Each row is a point on a landscape with many peaks, with its height.
A climber steps from a point to whichever of its 2 nearest points has the largest rise for the distance, and stops where none of them is higher. Distance is the straight distance between rows; heights are no part of it.
Z47 (h 10.2): [ 0.51  1.06  0.20  2.38  1.16  2.98  1.04  1.50  0.23  1.68  1.26 -1.60
  1.79  1.27  0.54  3.08  0.55  0.11  1.99 -0.24  0.03 -1.33 -1.31  1.27]
Z650 (h 46.7): [ 1.05 -1.03  1.47  0.31 -1.30 -0.78 -0.52  0.69 -0.43  0.27 -2.92 -0.70
 -0.69  1.67  3.24  1.65 -1.66 -1.86  0.71 -0.67 -0.41  1.78  0.69  1.11]
Z180 (h 56.4): [-1.11 -1.56  2.25  0.67 -1.63  1.18  1.39  0.68  0.21  1.93 -1.98 -1.08
 -0.69  4.49 -0.60  2.86 -0.45 -2.56  1.31  0.47 -0.68 -2.01 -1.24  1.82]
Z533 (h 25.6): [ 2.88  2.94 -1.39 -1.67  0.45 -0.01 -0.06 -0.97 -0.96 -0.86  2.61  2.07
 -1.34 -1.38 -1.59 -3.44  2.73  2.00 -1.24  1.64  1.23 -1.70  1.72 -2.12]
Z610 (h 48.9): [ 0.57 -2.08 -2.44 -2.17 -0.01  0.61 -0.96 -1.27 -0.31 -0.17  0.16  0.77
 -1.73  1.15 -1.18 -1.25 -2.12 -3.50 -2.31  1.11  0.55  1.39 -0.33  0.12]
Z483 (h 32.1): [-1.61  1.94 -1.02  1.70 -1.02  1.89 -0.05  1.25 -2.45 -2.01  1.03  2.80
 -0.39 -1.15  0.57 -4.78  1.24  3.49 -0.82  1.36  0.96 -1.83  3.19 -1.99]
Z974 (h 64.2): [ 0.92  1.75  3.50 -0.28 -1.38  0.50  1.00  1.35  2.57  2.04 -0.41 -0.69
 -1.17 -0.29  2.17  3.27  2.85  1.34  3.54 -0.48 -1.60 -1.93 -2.39 -2.14]
Z489 (h 40.2): [ 3.58  1.05  1.81  0.23 -0.66 -5.18 -2.09 -2.28 -1.91 -2.14 -2.79  0.09
 -0.73 -0.08 -1.90 -1.74 -0.08 -0.62  1.63  0.50 -3.33 -0.19  0.62  2.10]
Z607 (h 60.0): [ 3.41 -2.19 -2.17 -0.68  0.15 -2.99 -0.23 -0.68 -1.22 -1.57 -3.07 -0.43
  1.17  1.71  0.21  0.87 -2.36 -2.03 -0.01  0.32  1.07  2.03  1.22  0.61]
Z383 (h 61.8): [-0.43  1.30  4.33  0.29 -1.56  1.38 -1.11  1.28  1.53  1.54 -2.19 -0.82
 -2.03  0.67  4.25  1.97 -0.41 -2.00  0.27 -1.64 -1.64 -0.97 -0.59  0.56]
Z817 (h 70.6): [ 0.76 -0.28  0.22 -1.26 -0.75  2.47  0.00  0.63  0.23  1.45  0.60  0.71
 -1.01  1.54 -0.73  0.94 -0.29 -3.33 -0.68  0.46  0.81 -1.55 -0.84 -0.04]
Z665 (h 3.0): [-0.85  1.01 -0.39 -0.26  0.14  0.76  2.14 -0.16  2.05  1.24  2.86  0.30
  1.78 -2.09 -1.06  1.40  3.89  4.02  2.19 -0.31  0.09 -0.74 -1.32 -1.97]
Z213 (h 35.9): [ 2.51  0.89  1.92  1.27 -0.40 -1.35 -0.37  0.19 -1.50 -0.96 -3.60 -0.49
 -1.64  4.00  1.30  1.27 -0.53 -0.95 -0.20 -0.30 -0.29 -1.30 -0.84  3.48]
Z158 (h 38.4): [-3.78  0.25 -0.21 -0.14 -0.52  0.58 -0.44  0.51 -0.58 -0.15  0.63  2.39
 -2.09 -0.61  0.39 -3.77 -0.93  0.08 -2.75 -0.06  1.29  0.08  1.92 -2.06]
Z771 (h 40.4): [ 1.66 -2.13  0.08 -0.45 -0.59 -0.25 -1.03  0.90 -1.65 -2.87 -2.77 -1.23
 -0.11 -0.82 -1.24 -2.63 -3.23 -4.53 -1.82 -0.17  0.06  2.30  0.67  1.05]
Z990 (h 17.4): [ 2.64  0.55 -1.91 -0.51  1.31 -2.84  1.36 -3.16  0.12 -1.99  0.40  0.57
 -0.01  2.22 -2.30  1.22  1.47  1.83  0.07  1.13  1.18 -0.46 -1.93  0.78]
Z853 (h 52.0): [ 1.41 -0.99  0.95 -0.44 -1.35 -3.95 -0.27 -1.37 -0.34  0.73 -2.48 -0.11
  0.19  1.22 -0.09  2.93  0.98  0.66  3.44  0.33 -1.70 -0.99 -0.01  0.71]
Z117 (h 59.0): [ 1.48  3.90  4.34  0.00 -0.14  1.19 -1.46  1.16  1.09  0.73 -0.98 -0.13
 -1.70 -0.72  3.92  0.50  0.28 -0.06 -0.21 -1.03 -1.04 -0.60 -1.30 -0.51]
Z537 (h 61.7): [-4.40 -0.68  2.83  0.04 -0.91  0.14  0.41 -1.28  1.32  0.31 -0.33  0.18
 -0.48  0.84 -2.56  2.09 -0.81 -1.35  0.61 -0.09 -1.71 -1.60 -3.35 -0.64]
Z24 (h 58.1): [-5.16 -0.81 -0.14  1.93  1.29 -0.04  1.19  0.44  1.13 -0.21  0.55 -0.92
  0.80 -1.64  2.48  1.29  0.04  3.02  0.20 -1.98  0.86  2.62 -0.08  0.36]
Z641 (h 26.1): [-4.34  1.81  2.85  0.74  0.43  0.77  3.31  0.68  2.12 -0.47  2.21 -0.67
  0.61 -0.62  0.65 -0.54  2.88  2.51 -1.98 -0.63  1.08 -1.41 -3.71 -2.23]
Z905 (h 40.8): [ 3.34 -2.93 -0.28 -0.39 -2.51  0.35 -0.77  1.23 -1.02  1.45 -2.95 -0.52
 -0.31  4.33  0.49  1.01 -1.86 -4.34  1.07  0.15 -0.27 -0.28  1.18  1.21]
Z594 (h 54.2): [-0.59 -0.84  2.56  0.55 -2.09  1.07 -0.36 -0.04 -0.07  3.52  0.37  0.19
  0.36 -1.53 -1.41  2.49  0.72 -0.29  4.15 -0.39 -1.14 -1.59 -0.20 -0.94]
Z19 (h 16.7): [ 2.25 -1.27 -4.08  1.21  0.98  1.39  0.88  0.97  0.90  1.08  1.77 -2.25
  3.35  1.75  0.67  2.73 -0.08  0.42  0.89  0.42  1.84  0.11  1.00  1.23]
Z475 (h 16.0): [ 1.81  1.30 -1.23  1.97  0.89  0.83  0.16  0.72 -0.46  1.87 -1.25 -1.69
  4.47 -2.42 -1.62  0.38  1.46  2.12  4.10  0.55 -2.32 -0.13  0.78  2.08]
Z200 (h 57.1): [-0.91  2.13  1.98 -1.32  0.54 -0.63  0.07  0.16  1.70  0.94  1.76  0.85
 -0.09 -3.97  1.58 -0.17  2.73  3.36  1.71 -1.17 -0.90  0.43  0.43 -2.42]
Z720 (h 22.4): [ 3.86  2.75 -1.83 -0.84  1.07 -0.31  1.61 -1.90  0.63 -1.72  3.06  1.72
 -1.04 -1.02 -1.89 -2.96  4.49  3.02 -2.07  2.06  1.49 -1.76 -1.68 -1.95]
Z348 (h 67.9): [-1.21  3.00  3.12  1.33  1.09 -2.81 -2.14 -1.64 -0.76 -2.99 -0.19 -1.05
 -0.90 -4.20 -1.06 -3.14 -0.99  1.15 -1.70 -0.69 -3.90 -1.05  0.32  1.79]
Z380 (h 20.1): [-0.71 -3.14 -4.39  1.67  0.34  3.05  2.12  0.92  1.95  1.43  3.17 -1.72
  2.01  2.51  0.26  2.84 -0.13 -0.16 -0.25  0.56  2.04  0.07  0.98  0.53]
Z589 (h 63.0): [-3.35 -1.75  0.85  0.94  0.20 -1.39  1.05 -0.33  1.97 -0.42 -0.47 -1.90
  0.46 -0.51  2.46  3.24 -1.06  1.55  1.18 -2.24 -0.68  1.67 -0.96  1.18]
Z805 (h 33.5): [-0.58 -1.19 -2.82 -0.16  0.51 -4.05 -0.46 -0.09 -2.66 -2.27 -0.40  0.85
  2.24 -3.90 -0.14 -1.90 -0.26  2.12  0.86 -0.75  0.94  2.93  3.04 -1.47]
Z426 (h 21.6): [ 1.01 -1.08 -2.96 -0.83  1.33 -2.13  0.57 -2.17 -0.76 -0.45  1.35  0.88
  0.97  0.61 -0.95  1.26 -0.11  1.49 -0.03  0.07  1.10  0.71 -0.70  0.19]
Z844 (h 30.8): [ 2.48  1.18 -0.10 -0.04  0.23 -3.11 -1.68 -1.11 -2.65 -1.13 -0.48  0.59
  0.67 -4.07 -2.89 -3.20 -0.34 -0.74  0.79  1.44 -1.29  0.17  2.39  0.35]
Z693 (h 15.7): [ 4.00  1.33 -4.08 -1.07  1.81 -1.30  1.82 -3.47  0.52 -1.66  2.19  0.13
  1.12  1.20 -2.40  0.69  3.96  3.62 -0.51  1.15  1.24 -0.43 -0.98  0.46]
Z385 (h 19.4): [ 3.51  1.81 -3.80  0.02  1.87 -0.01  1.99 -1.63  0.76 -1.43  2.83  1.09
  0.70  0.43 -1.17 -1.72  5.00  5.05 -2.26  1.60  2.63 -0.62 -0.84 -0.91]
Z153 (h 54.1): [-1.55 -2.24  1.05  1.48 -0.44  2.32  0.83  0.84  0.05  0.91 -2.55 -1.87
  0.17  2.96 -1.19  1.43 -2.68 -3.68  0.11 -0.06 -0.58 -1.25 -1.08  2.75]
Z418 (h 35.7): [ 3.53  2.66 -0.07 -0.96  0.61 -4.17 -1.51 -2.91 -1.96 -1.98 -0.70  1.55
 -1.31 -1.60 -2.83 -2.11 -0.45 -0.31  0.48  0.95 -1.79 -0.22  0.95  0.66]
Z519 (h 33.1): [ 4.36  2.51  1.16  0.66  0.78 -2.79 -0.55 -0.57 -0.22 -1.77 -2.81 -0.92
 -1.75  3.47  1.47  0.39  0.94  1.37 -0.05 -0.03 -1.25  0.16 -1.00  2.91]
Z477 (h 5.6): [ 0.05  0.04 -2.72  0.74  0.94  1.41  2.39 -0.04  1.44  1.25  3.64 -0.75
  1.44  0.00 -0.07  2.56  3.33  3.89  0.84  0.35  1.90 -0.45 -0.04 -1.30]
Z808 (h 46.0): [-1.61 -0.36 -0.88  1.19 -0.06 -1.49 -0.53  0.89 -0.62  0.58 -0.07 -0.57
  2.86 -5.76  0.30 -1.59  0.62  3.21  3.71 -1.04 -0.96  1.95  3.37 -1.14]
Z754 (h 59.2): [ 3.42  3.21  1.19  2.32  1.68 -1.11 -1.09 -1.15 -0.76 -0.30 -2.14 -1.03
  1.55 -1.58 -1.01 -1.85  0.25  1.32  1.25  0.58 -3.85 -0.37  0.18  2.94]
Z323 (h 27.8): [-2.30  1.29  1.45  0.80  0.69  2.88  4.29  2.08  2.17  0.09  2.95 -1.40
  0.90  0.84  0.67  0.78  2.32  1.58 -1.50  0.49  2.46 -1.88 -5.10 -1.73]
Z424 (h 67.4): [-2.38 -1.86  0.21 -1.50 -0.39  2.59  1.17 -0.10  2.04  2.70  1.08  0.09
 -1.49  1.93 -0.72  0.80 -0.22 -2.08 -0.41  1.23 -0.22 -0.75 -2.08 -1.84]
Z46 (h 72.2): [ 0.25 -3.66 -1.88 -0.46 -1.15 -4.07  1.02 -1.64 -0.34 -0.86 -2.77 -0.15
  0.20  5.31 -1.02  3.63 -0.74 -0.91  1.16  0.42  0.04 -0.28  0.01  1.99]
Z161 (h 67.6): [ 0.68 -0.32  0.04  0.42  0.08  3.92  0.29  1.90  0.57  2.05  1.11 -0.58
 -0.48  2.60  1.63  1.34 -0.78 -2.24 -0.86  0.51  1.08  0.04 -0.44 -0.06]
Z52 (h 42.6): [ 3.49 -1.96 -3.39 -4.31 -0.85  0.45 -0.75 -1.40  0.34  1.19  2.17  2.51
 -2.16  1.39  0.83  0.30  0.98 -1.34 -1.74  0.41  2.39  0.63  1.58 -2.73]
Z504 (h 56.0): [-0.45  2.47  4.18  0.74  0.68 -0.16 -2.12  0.45  1.30 -0.49 -1.13 -1.62
 -1.65 -2.31  4.34  0.63 -0.57  0.48 -1.72 -1.68 -2.40 -0.11 -0.72  1.05]
Z582 (h 30.3): [-2.78 -0.41  0.60 -2.39 -0.27 -0.46  0.36 -2.06  0.39 -0.14  1.67  2.70
 -2.72  0.03 -2.37 -1.78 -0.49 -1.23 -3.05  0.68  1.03 -0.33 -1.90 -2.46]
Z572 (h 26.9): [ 0.70  2.44  1.01 -0.59  1.33 -1.40  0.21 -1.34  0.59 -1.07 -0.21 -0.38
 -0.57  0.72  0.10  1.04  0.34  0.66 -1.52 -0.42  0.82  0.08 -2.71  0.93]
Z912 (h 19.9): [ 1.61  1.11 -1.49  1.74  0.77  0.87 -0.60  1.16 -2.01  0.59  0.26 -0.50
  4.11 -3.74 -2.52 -2.06  1.57  1.96  3.26  0.93 -1.49  0.25  3.31  0.64]
Z202 (h 58.0): [-2.44 -1.47  1.85 -0.54 -0.83  0.78  0.81  0.21  0.77  1.95  0.03 -0.14
  0.22  0.07 -0.28  3.22  0.11 -0.48  2.80 -0.70 -0.99 -0.84 -1.74 -0.53]
Z207 (h 54.8): [ 2.66  3.24  0.11  0.52  1.24 -0.10 -0.56  0.58 -0.45  0.63 -0.53 -0.53
  1.59 -1.08  0.16  0.06  0.32  1.09  1.29 -0.33 -1.33  0.60  0.15  2.30]
Z50 (h 59.1): [-3.73 -2.19  3.38  1.29 -1.79  0.29  0.53 -0.69  0.72  0.15 -1.36 -0.81
 -1.08  2.30 -0.89  2.55 -1.13 -1.61  1.05 -0.53 -2.14 -1.91 -2.80  1.92]
Z948 (h 6.3): [-2.87  0.51  0.04  1.85  0.16  5.02  0.40  3.93  0.38  3.47  1.10 -0.72
  1.24 -0.03  2.36 -0.19 -0.32  0.20  0.82 -0.57  1.32 -0.08  2.23 -1.87]
Z406 (h 68.0): [ 3.08  1.30  2.38 -0.54 -1.45  2.39  1.16  2.32  2.31  2.71  0.43 -0.25
 -1.41  1.29  2.32  2.76  2.88 -0.02  2.16  0.93  0.75 -1.94 -1.88 -1.40]
Z740 (h 45.6): [ 1.83 -1.01 -1.23 -3.54 -1.09 -0.44 -0.98 -0.56 -0.65  0.75  1.24  1.82
 -2.73  0.18 -0.43 -0.77 -1.00 -1.61 -1.16  1.13  1.46  0.49  0.82 -2.06]
Z749 (h 44.6): [ 0.78 -0.85  2.29 -0.12 -1.34 -1.39 -2.30  1.20  0.68 -0.62 -3.73 -0.28
 -2.28  1.07  2.96 -0.33 -3.14 -3.36 -0.53 -1.23 -1.30  1.86  0.27  1.07]
Z125 (h 45.3): [ 1.69 -3.86 -3.92 -2.60 -0.93  1.02 -0.64 -0.85  1.72  1.68 -1.93  0.84
 -2.28  3.95  0.10  0.26 -1.23 -3.85 -0.33  1.87  0.24  1.22  0.51 -0.53]
Z625 (h 50.5): [-0.09  1.87  0.48  2.56  1.26  0.83 -0.54  1.31 -0.42 -0.33 -0.75 -2.64
  1.58 -2.16  1.38 -0.48 -0.30  1.13 -0.02 -0.77 -0.21  1.06  0.31  2.74]
Z819 (h 42.0): [ 0.79 -1.58 -1.58  0.90  0.31 -0.01  0.04  0.75 -2.34 -2.90 -0.90 -1.66
  2.93 -0.54 -2.89 -2.05 -2.35 -2.80 -1.47  0.22  0.26  1.40  0.88  2.12]
Z86 (h 63.4): [ 1.27  4.03  3.01  1.34  0.62 -1.52 -2.01 -1.54 -0.49 -1.39 -0.59 -0.97
 -0.22 -2.51 -0.25 -2.13 -0.35  0.93 -0.13 -0.27 -3.40 -0.90 -0.31  1.79]
Z729 (h 60.5): [ 0.20  2.21  3.39 -1.03 -0.10  0.74 -0.23 -0.17  1.23  1.59  0.57  0.33
 -0.41 -2.62  1.40  1.16  2.82  1.94  2.09 -0.81 -1.60 -0.65 -1.89 -1.45]
Z172 (h 40.7): [-1.50 -0.47 -0.96 -1.89 -0.48  1.08 -0.38  1.14 -0.08  0.41  1.87  2.48
 -1.63 -1.69  0.97 -1.75  0.06  1.01 -0.80 -0.25  1.87  1.22  2.01 -2.50]
Z450 (h 32.2): [-2.21  0.27  2.57 -3.14 -0.42 -1.93  0.19 -1.54  1.56 -1.80  1.18  2.46
 -3.70 -1.11  0.02 -1.82 -0.16 -0.75 -2.74  0.30  0.52  0.35 -2.17 -3.79]
Z135 (h 28.5): [ 0.22  2.35 -0.80 -1.34 -0.13  0.30  0.16  0.41 -2.09 -1.30  2.24  3.33
 -2.06 -1.34  0.08 -4.35  1.52  2.51 -1.85  1.08  2.23 -1.63  2.53 -2.70]
Z259 (h 53.1): [-2.67 -0.76 -0.99  0.94  1.90 -1.70  0.05  0.62  0.09 -0.15  0.41 -0.84
  1.94 -2.85  2.20  0.96  0.02  3.58  1.28 -2.23 -0.70  3.01  1.36 -0.05]
Z410 (h 47.1): [ 0.11 -0.28  0.44  1.82  0.27  2.11 -0.50  3.17 -0.69 -0.24 -1.17 -2.08
  2.28 -1.64  1.84 -0.06 -1.85 -0.28  0.72 -1.79  0.13  2.35  0.85  1.68]
Z768 (h 43.8): [ 1.35  0.55  1.34  1.14 -0.21 -3.04 -1.54 -1.87 -1.40 -2.12 -2.42 -0.38
 -0.15 -0.63 -0.96 -0.26 -1.26 -1.19  0.27 -0.58 -2.21 -0.51 -0.92  2.42]
Z147 (h 48.8): [ 1.58 -0.28 -0.48  0.38  0.75 -4.38 -0.14 -2.03 -1.23 -1.73 -2.04 -0.03
 -0.41  1.46  0.20  0.88 -0.13  0.48  0.53 -0.51  0.21  0.91 -0.58  2.18]
Z873 (h 38.5): [ 3.84 -0.09  0.14 -0.76 -1.29 -0.10 -0.84  1.04 -1.51 -0.05 -2.12  0.87
 -2.22  4.25  0.99  0.62 -1.66 -3.07 -0.54  1.16  0.18 -0.93  0.06  2.39]
Z29 (h 26.6): [ 0.73 -1.77 -3.59 -0.88  0.79 -3.22 -0.54 -1.10 -1.90 -1.08  0.21  1.00
  1.52 -0.98 -0.61  0.07 -0.33  0.81  0.45 -0.78  1.29  2.71  1.80 -1.01]
Z287 (h 8.0): [-1.15  0.47  0.04  2.56  1.09  3.87  0.44  2.76  0.18  2.65  1.43 -1.86
  2.13 -0.06  1.39  1.87  0.02  0.78  0.79 -0.90  0.77  0.07  0.58  0.00]
Z3 (h 36.7): [-2.57  2.22  1.88 -0.97  0.24  0.04 -1.64  0.12 -1.09 -1.12  0.84  1.28
 -1.84 -0.73  0.50 -4.02 -1.60 -1.13 -4.20  0.42  0.64 -0.10  0.75 -1.22]
Z580 (h 29.9): [ 3.39  3.68  0.93 -0.29  1.55 -2.26  0.03 -1.50  0.19 -2.11 -1.35 -0.11
 -1.46  1.36  0.91 -0.04  1.57  2.28 -1.26  0.21 -0.39  0.44 -2.63  0.99]
Z446 (h 50.0): [ 2.80  0.30  0.08 -0.53  0.12 -2.22 -1.32 -0.31  0.17  0.03 -1.98 -0.03
 -0.40  0.80  3.78  1.57 -0.79  0.28  1.10 -1.21 -0.08  2.71  0.60  0.80]
Z555 (h 64.7): [-5.08 -2.15  0.93 -2.01 -0.37  0.89  1.29 -1.98  2.37  1.40 -0.20  0.82
 -2.13  1.45 -2.39  0.55 -0.75 -2.66 -0.03  0.67 -1.52 -0.26 -2.94 -1.19]
Z38 (h 48.2): [ 0.33 -2.57 -0.84  0.86  0.15  1.60 -0.25  1.84 -0.02  0.76 -1.27 -1.28
  1.80 -0.27  1.40  0.10 -2.27 -2.56  1.00 -0.79  0.42  1.50  1.51  0.82]
Z699 (h 60.4): [ 0.89 -0.55 -0.25  0.64 -0.38  0.18  0.97 -1.45 -0.94  0.52 -0.05 -0.38
  1.47  2.35 -3.20  2.62  0.89  0.05  2.58  1.22 -0.70 -3.35 -1.32  1.71]
Z85 (h 65.7): [-0.46 -1.94 -0.69 -0.28 -0.77 -1.73  1.77 -1.21  0.50 -0.06 -0.73 -0.09
  0.17  3.84 -2.15  3.56  0.12 -0.56  1.86  0.55 -0.05 -1.28 -1.70  1.25]
Z493 (h 51.3): [ 0.09 -3.05 -0.07  1.31 -1.08  1.70  0.21  1.51 -0.84  0.60 -2.37 -2.10
  1.96  1.21 -1.00  1.12 -1.96 -3.86  1.42  0.23 -0.35  0.74 -0.60  1.27]
Z914 (h 55.9): [ 1.65 -0.12  0.79  0.17 -1.51 -2.01 -0.64 -1.75 -0.73  1.15 -1.24 -0.26
  1.95  0.85 -2.86  2.60  1.03 -0.17  4.30  0.54 -2.24 -2.40 -0.29  1.54]
Z263 (h 52.3): [ 0.17 -2.15 -0.31 -1.65 -0.70 -1.54 -0.84 -1.27 -0.86 -0.12 -1.15  1.10
 -0.75  0.55 -1.74  0.18 -2.21 -2.28  0.00 -0.04 -0.01  0.65 -0.80  0.25]
Z173 (h 42.7): [ 1.17 -1.45  1.98 -0.39 -1.49 -1.50 -2.66  1.12 -1.19 -1.58 -3.89 -0.58
 -1.78 -1.30  0.90 -2.22 -3.61 -4.31 -1.01 -0.61 -0.89  1.72  1.16  0.40]
Z642 (h 35.4): [-3.86  2.35  2.49 -0.53  0.54  2.10 -0.45  0.43  0.54 -0.86  0.74  0.87
 -1.56  1.07  2.38 -3.82 -0.92 -1.39 -4.73 -0.42  1.31  0.68 -0.95 -1.99]
Z763 (h 56.3): [-1.00 -0.88  0.62 -0.98  0.00 -3.18 -1.29 -1.28 -1.34 -1.77 -0.63  1.50
 -1.71 -1.71 -2.90 -1.91 -3.05 -2.38 -0.94 -0.60 -0.74  0.22  0.07 -0.26]
Z586 (h 54.4): [ 3.02 -0.53 -1.22 -0.01  1.00 -3.14 -0.83 -0.04 -0.65 -1.66 -2.85 -0.69
  0.72 -0.70  1.41  0.51 -0.91  0.19  0.43 -0.80 -0.44  2.31  1.10  1.48]
Z835 (h 58.3): [-2.59 -0.78  2.69  1.05 -0.62 -3.32 -0.84 -0.35  2.13 -2.25 -1.58 -1.63
 -1.18 -0.64  2.28  3.46 -0.62  2.06 -0.33 -2.04 -2.95  0.76 -1.79  1.36]
Z577 (h 45.5): [-0.54 -2.87 -2.38  0.38  0.64  0.53  0.56  0.13 -0.36 -0.81 -0.04 -0.99
  1.08  1.42 -1.92 -0.81 -2.51 -2.92 -1.96  0.58  0.94  1.24  0.21  1.54]
Z778 (h 8.5): [ 2.59  0.08 -3.73 -0.41  0.12  1.86  1.00 -0.74  0.75  1.05  3.37 -0.07
  2.04  0.77 -1.16  1.70  2.39  1.81  0.22  1.15  1.43 -1.90  1.02 -0.77]
Z254 (h 22.9): [-2.79 -2.68 -3.11  0.53  0.79  2.34  1.69  0.20  1.23  0.32  1.71 -1.26
  0.23  2.46  0.39  0.99 -0.69 -0.26 -1.47  0.11  1.68  0.97 -0.25  0.41]
Z741 (h 40.1): [-1.40 -1.47 -0.66  1.65  0.63 -2.61 -0.68  0.86 -1.74 -2.28 -0.30 -0.41
  2.67 -4.86 -0.37 -1.76 -0.44  2.79  1.41 -1.08 -0.89  2.33  3.29 -0.28]
Z419 (h 23.1): [-2.93  2.09  2.38 -0.35  0.24 -0.20 -0.87 -1.47  0.30 -1.34  1.02  0.41
 -0.57 -2.47 -0.13 -1.08  0.41  0.58 -1.52 -0.81 -0.09 -0.14 -0.89 -0.61]
Z402 (h 42.9): [ 1.55 -3.64 -2.10 -1.14 -1.18  1.19  0.79  0.79  0.95  1.29 -2.49 -0.82
 -1.04  3.89  0.88  1.13 -1.96 -4.30  0.74  1.36 -0.41  1.04  0.45  0.75]
Z368 (h 54.3): [-2.34  1.09  3.31  0.54  0.69 -2.92 -1.60 -1.50  1.54 -2.40 -0.29 -1.29
 -2.01 -2.60  2.74  0.41 -0.15  1.62 -1.87 -2.18 -2.14  0.06 -1.20  1.24]
Z713 (h 13.8): [ 2.34 -0.37 -3.07  1.04  0.60  1.97  0.15  1.27 -0.82  0.85  1.26 -1.14
  2.87 -0.37 -1.15  0.83 -0.23 -0.65 -0.08  0.23  1.46  0.07  1.51  1.00]
Z156 (h 24.8): [-5.25  1.24  2.91 -0.13 -0.21  0.55  0.93 -0.05  1.64 -1.10  1.43  1.04
 -0.10 -1.33 -0.39 -1.36  1.01  2.01 -2.76 -0.88  0.61 -1.00 -2.08 -1.96]
Z77 (h 11.1): [ 2.45 -0.27 -3.40 -0.53 -0.04  1.17 -0.30  0.34 -0.53 -0.21  2.06  0.67
  0.92 -0.31 -1.24 -0.24  1.28  0.82 -0.81  0.60  2.29 -0.98  2.39  0.13]
Z28 (h 5.0): [-3.42 -1.23 -0.09  0.66 -0.36  4.81  0.18  2.98  0.36  3.69  0.59  1.55
 -0.55 -0.30  2.50 -1.70 -0.31 -1.07 -0.60 -0.22  0.98  0.73  2.35 -2.03]
Z923 (h 25.0): [-1.56 -2.47 -3.13 -1.45  0.49  1.77  1.59 -1.88  1.41  0.33  2.57  0.44
 -0.67  3.10 -1.94  0.09 -0.15 -1.22 -2.10  0.74  2.30  0.59 -1.22 -0.97]
Z473 (h 35.5): [-3.87  0.06 -0.28  2.06 -0.99  2.75  0.75  1.58 -1.96 -0.23  1.57  1.83
  0.80 -1.15 -0.26 -2.54 -0.06  2.19 -1.02  0.40  0.95 -1.84  2.57 -1.59]
Z388 (h 31.0): [-1.41  1.26  0.50  1.08  0.40  3.80  1.19  1.26  0.31  1.62  3.22  0.73
  1.13  0.32 -1.24  0.68  1.76  0.93 -0.25  0.63  1.27 -1.97 -0.67 -2.09]
Z515 (h 52.1): [-1.22  1.47 -0.31 -0.06  0.18  0.01 -1.01  0.94 -0.29  1.13  1.16  0.90
  1.30 -3.99  0.67 -1.39  2.15  4.46  2.53 -0.29 -1.32  0.70  2.87 -2.06]
Z567 (h 33.2): [-2.84 -0.34 -1.42  0.32 -0.32  3.52  1.13  0.58 -0.69  0.53  2.33  1.93
  0.54  0.25 -1.44 -1.66  0.46  0.43 -1.27  0.52  1.58 -1.06  1.00 -1.48]
Z272 (h 61.6): [-1.12  0.60  2.07 -0.17  0.24 -4.57 -2.79 -1.43 -1.35 -2.65  0.13  0.22
 -1.65 -4.53 -2.07 -2.29 -2.05 -0.61 -1.44 -0.35 -2.02  0.04  1.12  0.22]
Z448 (h 34.1): [-3.11  1.76  2.99 -2.49  0.45  0.09  0.08  0.84  2.11 -0.52  1.28  1.57
 -2.92 -0.93  2.50 -2.62  0.81  0.06 -3.60 -0.52  1.20  0.50 -1.77 -3.55]
Z981 (h 43.4): [ 0.61  0.38 -0.60 -2.55 -0.10  0.54 -0.74  0.67  1.01  1.35  1.26  1.73
 -2.22 -1.24  3.19 -0.06  0.90  0.10  0.33  0.08  1.78  1.72  1.53 -2.33]
Z469 (h 47.5): [-0.10  0.44 -0.90 -1.64  1.17 -0.59 -0.60  0.63  0.25  0.65  0.92  0.29
  0.51 -1.77  3.22  0.76  1.27  2.40  0.54 -1.62  0.76  2.11  1.70 -0.48]
Z300 (h 13.0): [ 2.14  1.10 -0.15  2.67 -0.06  1.01  0.53  0.71 -0.11  1.92 -1.27 -2.22
  3.05  1.00 -0.19  2.77  0.71  1.18  4.14  0.15 -1.35 -0.70  0.07  1.95]
Z123 (h 26.7): [-2.23 -3.93 -3.96 -1.29  0.03  1.42  0.68 -2.43  1.15  0.07  2.19  1.08
 -1.29  3.02 -4.11 -1.54 -1.54 -2.35 -2.75  1.59  0.94 -0.59 -1.01 -0.45]
Z427 (h 29.2): [-0.86  1.47  1.54  0.70  0.47  5.15  2.67  2.10  2.01  2.03  3.18 -1.16
  0.82  0.69  0.52  1.30  2.54  1.49 -0.91  0.20  1.94 -2.47 -2.52 -2.32]
Z310 (h 28.6): [-4.82 -1.56 -1.99 -1.93 -0.29  1.61  0.89 -1.85 -0.03 -0.22  2.27  1.87
 -1.46  1.37 -3.56 -2.67 -0.33 -1.24 -3.38  0.86  1.18 -1.03 -1.28 -2.13]
Z193 (h 64.5): [-0.16  0.05  2.46  1.01 -0.66  3.75 -0.68  2.67  0.80  2.44 -0.99 -0.93
 -0.52  0.79  2.94  0.94 -1.57 -2.57  0.30 -0.50 -0.70  0.12 -0.15  1.07]
Z595 (h 23.8): [ 1.81  1.48 -1.69  1.38 -0.45  1.54 -1.18  1.75 -2.93 -0.16  0.42  0.11
  2.60 -2.38 -2.21 -3.73  0.50  0.24  1.41  0.95  0.43 -0.84  3.53  0.08]
Z179 (h 26.8): [ 1.18  1.57  0.07  0.69  0.01  0.18 -1.75  0.84 -3.61 -0.66  0.33  0.85
  0.80 -3.50 -2.76 -4.83 -1.22 -1.02 -0.67  0.83  0.22 -0.66  3.25  0.29]
Z887 (h 65.4): [ 2.24 -2.80 -2.72 -0.49 -0.88 -3.69 -0.16 -0.61 -0.36 -1.37 -4.38 -0.55
 -0.15  4.39  1.15  1.91 -2.34 -1.23  0.17 -0.09  0.82  1.48  0.09  2.25]

Call two points neighbours if one is among the 2 nearest of the other. Go from one point of each pair to the other, from neighbour to neighbour, staying as high as possible. Name the lowest point that can't be avoided.
Z817 and Z473: Z419
Z817 and Z589: Z368
Z817 and Z348: Z410

For each start below, name the point where the climber stops.
Z310: Z589
Z990: Z406
Z52: Z348
Z819: Z348
Z477: Z589
Z38: Z817
